A landscape with many peaks, sampled at points; each row gives a point and its height.
From any point a climber takes the steepest step (rise divided by distance) to one of its 4 nearest points. It stops when none of these is higher. Distance is the straight distance between rows; heights are no part of it.
Q_638 h=4.97: 108, 124, 80, 100, 56, 165, 127, 159, 137, 88, 152, 138, 117, 118, 101, 86, 128, 160, 116, 165, 82, 88
Q_324 h=2.91: 82, 179, 91, 103, 176, 235, 145, 151, 57, 107, 172, 111, 120, 100, 96, 93, 132, 131, 111, 136, 111, 97
Q_531 h=4.12: 61, 159, 83, 105, 95, 179, 123, 141, 97, 112, 154, 136, 131, 117, 91, 96, 139, 144, 144, 161, 101, 97
Q_232 h=0.56: 39, 116, 77, 136, 64, 108, 128, 104, 102, 160, 152, 144, 160, 149, 92, 120, 128, 110, 161, 180, 131, 103
Q_529 h=3.10: 63, 149, 90, 94, 166, 204, 141, 116, 53, 135, 180, 92, 155, 121, 122, 99, 122, 134, 106, 151, 113, 95
Q_506 h=5.62: 182, 74, 167, 132, 110, 68, 132, 117, 183, 128, 106, 138, 137, 155, 154, 148, 114, 127, 126, 113, 134, 167
Q_127 h=5.70: 188, 167, 154, 151, 211, 125, 114, 136, 126, 121, 107, 119, 96, 106, 166, 154, 144, 116, 120, 84, 143, 170
Q_730 h=4.17: 196, 165, 208, 137, 158, 94, 124, 134, 171, 123, 71, 144, 107, 128, 159, 153, 134, 137, 137, 76, 185, 186
Q_658 h=6.59: 198, 93, 133, 127, 103, 118, 133, 138, 180, 81, 126, 122, 102, 114, 147, 111, 116, 160, 87, 123, 81, 123
Q_901 h=2.96: 148, 150, 189, 139, 97, 86, 128, 120, 177, 157, 79, 171, 136, 154, 133, 151, 119, 132, 166, 121, 207, 160
Q_213 h=5.28: 95, 160, 95, 114, 146, 177, 133, 136, 86, 112, 151, 112, 130, 104, 123, 116, 132, 124, 129, 137, 107, 111
Q_15 h=6.58: 220, 92, 131, 131, 165, 119, 123, 132, 168, 85, 122, 97, 94, 120, 143, 121, 119, 142, 71, 106, 83, 126
Q_948 h=2.75: 138, 205, 185, 147, 110, 144, 107, 131, 157, 145, 67, 170, 126, 129, 124, 148, 147, 132, 174, 103, 225, 158
Q_4 h=4.62: 114, 174, 93, 112, 128, 201, 128, 161, 117, 83, 146, 127, 108, 102, 100, 99, 138, 139, 130, 143, 104, 100
Q_500 h=2.90: 124, 50, 115, 118, 50, 61, 126, 112, 163, 130, 133, 145, 153, 165, 125, 135, 103, 137, 125, 160, 106, 117
Q_282 h=6.82: 110, 69, 103, 116, 134, 125, 137, 105, 103, 133, 157, 93, 151, 149, 141, 141, 102, 130, 96, 137, 80, 93
Q_275 h=3.34: 125, 103, 145, 143, 118, 76, 128, 122, 147, 154, 118, 139, 144, 147, 135, 152, 126, 106, 149, 131, 146, 151
Q_711 h=3.31: 156, 178, 220, 143, 125, 97, 140, 125, 170, 178, 46, 175, 124, 160, 133, 150, 134, 140, 181, 90, 241, 174
Q_116 h=6.40: 186, 87, 130, 141, 180, 116, 134, 113, 135, 111, 129, 99, 108, 119, 154, 145, 123, 126, 87, 96, 88, 135
Q_467 h=4.88: 163, 153, 163, 141, 163, 95, 122, 133, 141, 133, 102, 128, 112, 125, 152, 154, 136, 110, 143, 93, 156, 172
Q_725 h=3.03: 77, 86, 97, 76, 141, 198, 155, 116, 72, 130, 181, 85, 158, 122, 128, 81, 111, 164, 52, 135, 87, 68
Q_12 h=3.75: 36, 116, 77, 98, 114, 147, 135, 104, 64, 148, 177, 105, 166, 142, 110, 107, 115, 133, 123, 168, 105, 83
Q_378 h=5.50: 144, 202, 129, 145, 193, 168, 115, 149, 100, 117, 124, 125, 103, 88, 135, 135, 145, 102, 147, 111, 145, 148
Q_372 h=5.32: 64, 182, 101, 133, 160, 164, 122, 120, 60, 153, 156, 116, 136, 111, 115, 122, 140, 96, 159, 141, 144, 119
Q_564 h=1.63: 69, 135, 139, 161, 145, 84, 139, 115, 102, 196, 122, 151, 144, 145, 120, 151, 143, 72, 172, 135, 193, 144
Q_680 h=1.23: 40, 163, 113, 166, 117, 105, 117, 110, 90, 185, 121, 163, 149, 131, 91, 133, 154, 81, 185, 155, 195, 132
Q_741 h=5.81: 154, 56, 134, 132, 178, 85, 128, 98, 125, 148, 138, 95, 135, 149, 158, 167, 108, 115, 107, 98, 100, 137
Q_881 h=2.89: 119, 91, 118, 122, 36, 85, 125, 132, 166, 115, 132, 143, 152, 136, 122, 119, 107, 138, 133, 167, 107, 106
Q_187 h=5.49: 104, 103, 101, 125, 128, 125, 129, 116, 98, 138, 147, 103, 141, 133, 136, 135, 117, 120, 132, 147, 99, 107
Q_839 h=5.76: 167, 74, 101, 102, 143, 168, 146, 138, 138, 93, 159, 88, 100, 126, 123, 84, 119, 158, 51, 118, 58, 74
Q_431 h=5.64: 174, 87, 164, 145, 195, 78, 138, 113, 135, 154, 112, 116, 122, 153, 167, 166, 131, 113, 118, 88, 130, 180
Q_585 h=3.77: 189, 131, 225, 126, 124, 84, 139, 117, 188, 156, 70, 163, 121, 158, 148, 148, 121, 142, 143, 90, 204, 187
Q_757 h=3.16: 147, 170, 151, 139, 96, 125, 104, 146, 146, 113, 102, 151, 120, 112, 128, 133, 141, 129, 156, 130, 158, 138
Q_202 h=6.68: 105, 190, 110, 138, 181, 168, 123, 130, 86, 130, 136, 116, 125, 102, 129, 134, 147, 99, 152, 121, 142, 134
Q_647 h=3.00: 82, 126, 67, 73, 109, 225, 147, 165, 113, 98, 182, 126, 112, 125, 77, 57, 131, 163, 88, 161, 73, 73
Q_291 h=4.70: 94, 165, 92, 107, 86, 207, 121, 174, 124, 87, 145, 159, 114, 98, 88, 85, 143, 150, 145, 154, 95, 99
Q_643 h=4.40: 104, 225, 143, 153, 111, 162, 100, 150, 122, 125, 96, 161, 126, 97, 105, 131, 164, 113, 183, 129, 184, 139
Q_50 h=3.11: 137, 119, 194, 143, 129, 59, 152, 119, 164, 177, 97, 153, 137, 157, 141, 154, 132, 106, 153, 108, 191, 172
Q_944 h=5.47: 94, 68, 85, 93, 89, 125, 136, 113, 98, 135, 166, 104, 153, 157, 125, 110, 112, 149, 102, 165, 75, 84
Q_976 h=5.69: 152, 53, 106, 98, 156, 167, 140, 109, 108, 118, 173, 69, 128, 122, 136, 91, 110, 160, 26, 113, 69, 64
Q_146 h=3.62: 186, 205, 186, 142, 142, 140, 106, 141, 163, 117, 78, 154, 108, 111, 151, 142, 139, 141, 148, 92, 190, 173
Q_191 h=5.63: 164, 153, 146, 143, 230, 123, 130, 125, 100, 139, 120, 101, 109, 121, 164, 165, 141, 100, 117, 79, 133, 165
Q_916 h=6.86: 204, 50, 144, 124, 109, 83, 126, 122, 191, 92, 116, 117, 115, 128, 146, 129, 106, 157, 81, 123, 85, 143
Q_581 h=2.98: 119, 142, 125, 135, 107, 118, 116, 134, 134, 118, 116, 136, 130, 117, 122, 132, 131, 124, 155, 141, 135, 135
Q_196 h=4.19: 83, 161, 109, 139, 126, 129, 118, 115, 92, 148, 139, 131, 141, 124, 115, 135, 142, 111, 170, 144, 145, 131
Q_967 h=3.66: 220, 200, 172, 151, 185, 149, 111, 163, 160, 89, 82, 145, 84, 91, 145, 135, 145, 136, 117, 75, 157, 171
Q_271 h=3.24: 148, 139, 158, 136, 84, 103, 114, 137, 161, 114, 97, 152, 121, 135, 137, 138, 121, 139, 142, 128, 147, 146
Q_286 h=2.36: 106, 150, 107, 120, 68, 132, 118, 138, 136, 109, 126, 145, 130, 111, 111, 109, 133, 142, 151, 157, 115, 110
Q_902 h=3.56: 132, 37, 129, 127, 117, 57, 135, 92, 152, 152, 141, 125, 160, 167, 145, 159, 103, 122, 130, 129, 98, 130
Q_342 h=2.59: 148, 121, 131, 125, 63, 118, 116, 145, 174, 92, 117, 144, 126, 119, 133, 120, 122, 156, 121, 141, 113, 119
Q_170 h=2.20: 95, 143, 163, 162, 115, 79, 131, 126, 135, 181, 97, 166, 147, 153, 120, 152, 143, 94, 173, 133, 208, 156
Q_312 h=3.36: 82, 171, 118, 136, 34, 146, 104, 132, 138, 120, 113, 171, 145, 109, 102, 109, 145, 145, 174, 166, 152, 110
Q_742 h=2.58: 146, 100, 219, 145, 192, 40, 189, 128, 149, 208, 84, 166, 126, 161, 144, 162, 138, 104, 163, 83, 204, 187
Q_129 h=6.91: 116, 108, 105, 115, 169, 164, 139, 110, 81, 134, 163, 80, 138, 125, 147, 116, 115, 132, 85, 120, 90, 95
Q_219 h=6.57: 53, 218, 106, 147, 115, 174, 105, 136, 96, 127, 124, 157, 129, 92, 89, 126, 170, 110, 188, 154, 164, 128
Q_549 h=3.35: 60, 140, 73, 86, 127, 194, 147, 138, 71, 130, 167, 113, 146, 130, 106, 87, 122, 147, 104, 152, 96, 89
Q_53 h=2.92: 110, 70, 119, 135, 110, 75, 132, 103, 125, 150, 144, 119, 150, 160, 135, 144, 108, 111, 134, 141, 110, 127
Q_785 h=5.90: 152, 39, 111, 111, 118, 99, 132, 94, 133, 129, 142, 92, 140, 146, 143, 143, 99, 138, 89, 127, 65, 111
Q_984 h=5.56: 153, 128, 95, 100, 106, 197, 133, 182, 148, 62, 155, 125, 91, 110, 101, 67, 132, 158, 86, 146, 75, 77
Q_774 h=5.36: 126, 81, 89, 95, 120, 161, 138, 132, 119, 109, 164, 93, 127, 128, 125, 92, 108, 149, 77, 139, 68, 86
Q_621 h=4.78: 131, 147, 90, 118, 159, 193, 131, 146, 104, 98, 159, 97, 110, 107, 116, 96, 121, 138, 98, 132, 91, 94
Q_738 h=6.33: 141, 148, 116, 126, 201, 159, 128, 120, 80, 124, 145, 93, 114, 113, 155, 137, 127, 117, 109, 103, 116, 123
Q_614 h=5.31: 132, 127, 92, 102, 85, 172, 132, 173, 151, 80, 142, 128, 109, 113, 102, 90, 133, 159, 108, 146, 81, 95
Q_149 h=2.06: 88, 123, 107, 130, 37, 95, 116, 119, 148, 134, 124, 155, 150, 136, 103, 119, 130, 121, 161, 172, 136, 110
Q_365 h=4.20: 122, 115, 125, 136, 152, 112, 120, 109, 114, 145, 135, 109, 129, 139, 144, 147, 123, 108, 130, 127, 124, 146
Q_109 h=3.85: 125, 83, 110, 121, 83, 89, 126, 121, 140, 125, 135, 128, 139, 144, 123, 137, 107, 132, 126, 150, 98, 119
Q_898 h=4.49: 170, 168, 116, 133, 158, 165, 118, 158, 134, 79, 125, 121, 92, 95, 125, 110, 135, 132, 106, 114, 112, 124
Q_402 h=1.21: 118, 128, 168, 159, 185, 74, 144, 127, 105, 179, 114, 133, 130, 152, 143, 166, 147, 80, 163, 98, 184, 175
Q_986 h=4.45: 77, 217, 105, 126, 153, 226, 121, 157, 73, 111, 146, 141, 117, 81, 86, 107, 153, 115, 173, 147, 122, 124
Q_956 h=4.05: 161, 151, 133, 141, 131, 130, 114, 141, 149, 101, 113, 131, 111, 109, 139, 131, 129, 135, 126, 124, 127, 138
Q_510 h=6.26: 190, 86, 163, 126, 60, 80, 131, 117, 204, 107, 103, 145, 135, 149, 143, 135, 103, 156, 119, 130, 125, 150
Q_812 h=6.37: 149, 84, 105, 123, 154, 130, 134, 112, 117, 116, 142, 84, 126, 132, 144, 140, 114, 134, 83, 118, 90, 117
Q_75 h=6.10: 196, 134, 150, 142, 193, 118, 123, 126, 137, 114, 116, 114, 100, 113, 167, 150, 130, 118, 106, 92, 115, 167
Q_954 h=1.82: 81, 183, 168, 167, 100, 112, 116, 119, 140, 186, 80, 184, 142, 137, 103, 140, 155, 100, 188, 133, 244, 144
Q_307 h=2.88: 121, 185, 129, 145, 116, 138, 106, 136, 120, 119, 119, 148, 127, 102, 127, 141, 138, 116, 159, 133, 157, 149
Q_77 h=3.07: 95, 90, 134, 139, 104, 60, 133, 105, 134, 171, 129, 144, 148, 164, 120, 147, 122, 104, 150, 143, 152, 142
Q_29 h=5.98: 183, 77, 114, 117, 179, 150, 142, 117, 127, 108, 151, 68, 111, 115, 141, 112, 115, 150, 54, 111, 63, 93
Q_167 h=1.08: 63, 99, 76, 111, 14, 110, 124, 122, 134, 130, 157, 156, 163, 150, 93, 96, 120, 151, 146, 186, 95, 88
Q_513 h=5.75: 191, 123, 148, 146, 245, 122, 132, 117, 109, 129, 118, 81, 103, 124, 164, 164, 140, 111, 97, 62, 117, 171
Q_661 h=5.38: 91, 177, 137, 144, 72, 119, 104, 126, 142, 135, 100, 171, 147, 126, 102, 132, 147, 122, 179, 144, 183, 123
Q_61 h=6.14: 185, 46, 143, 133, 175, 87, 134, 97, 144, 131, 131, 96, 127, 146, 163, 163, 109, 127, 84, 93, 83, 148
Q_22 h=4.56: 136, 59, 163, 133, 116, 49, 141, 114, 165, 163, 123, 145, 151, 164, 137, 158, 110, 111, 139, 131, 149, 155

For each start below, name the point where the climber stops.
Q_342: Q_202
Q_271: Q_202
Q_170: Q_916
Q_757: Q_202
Q_581: Q_202
Q_431: Q_916
Q_402: Q_916
Q_742: Q_916
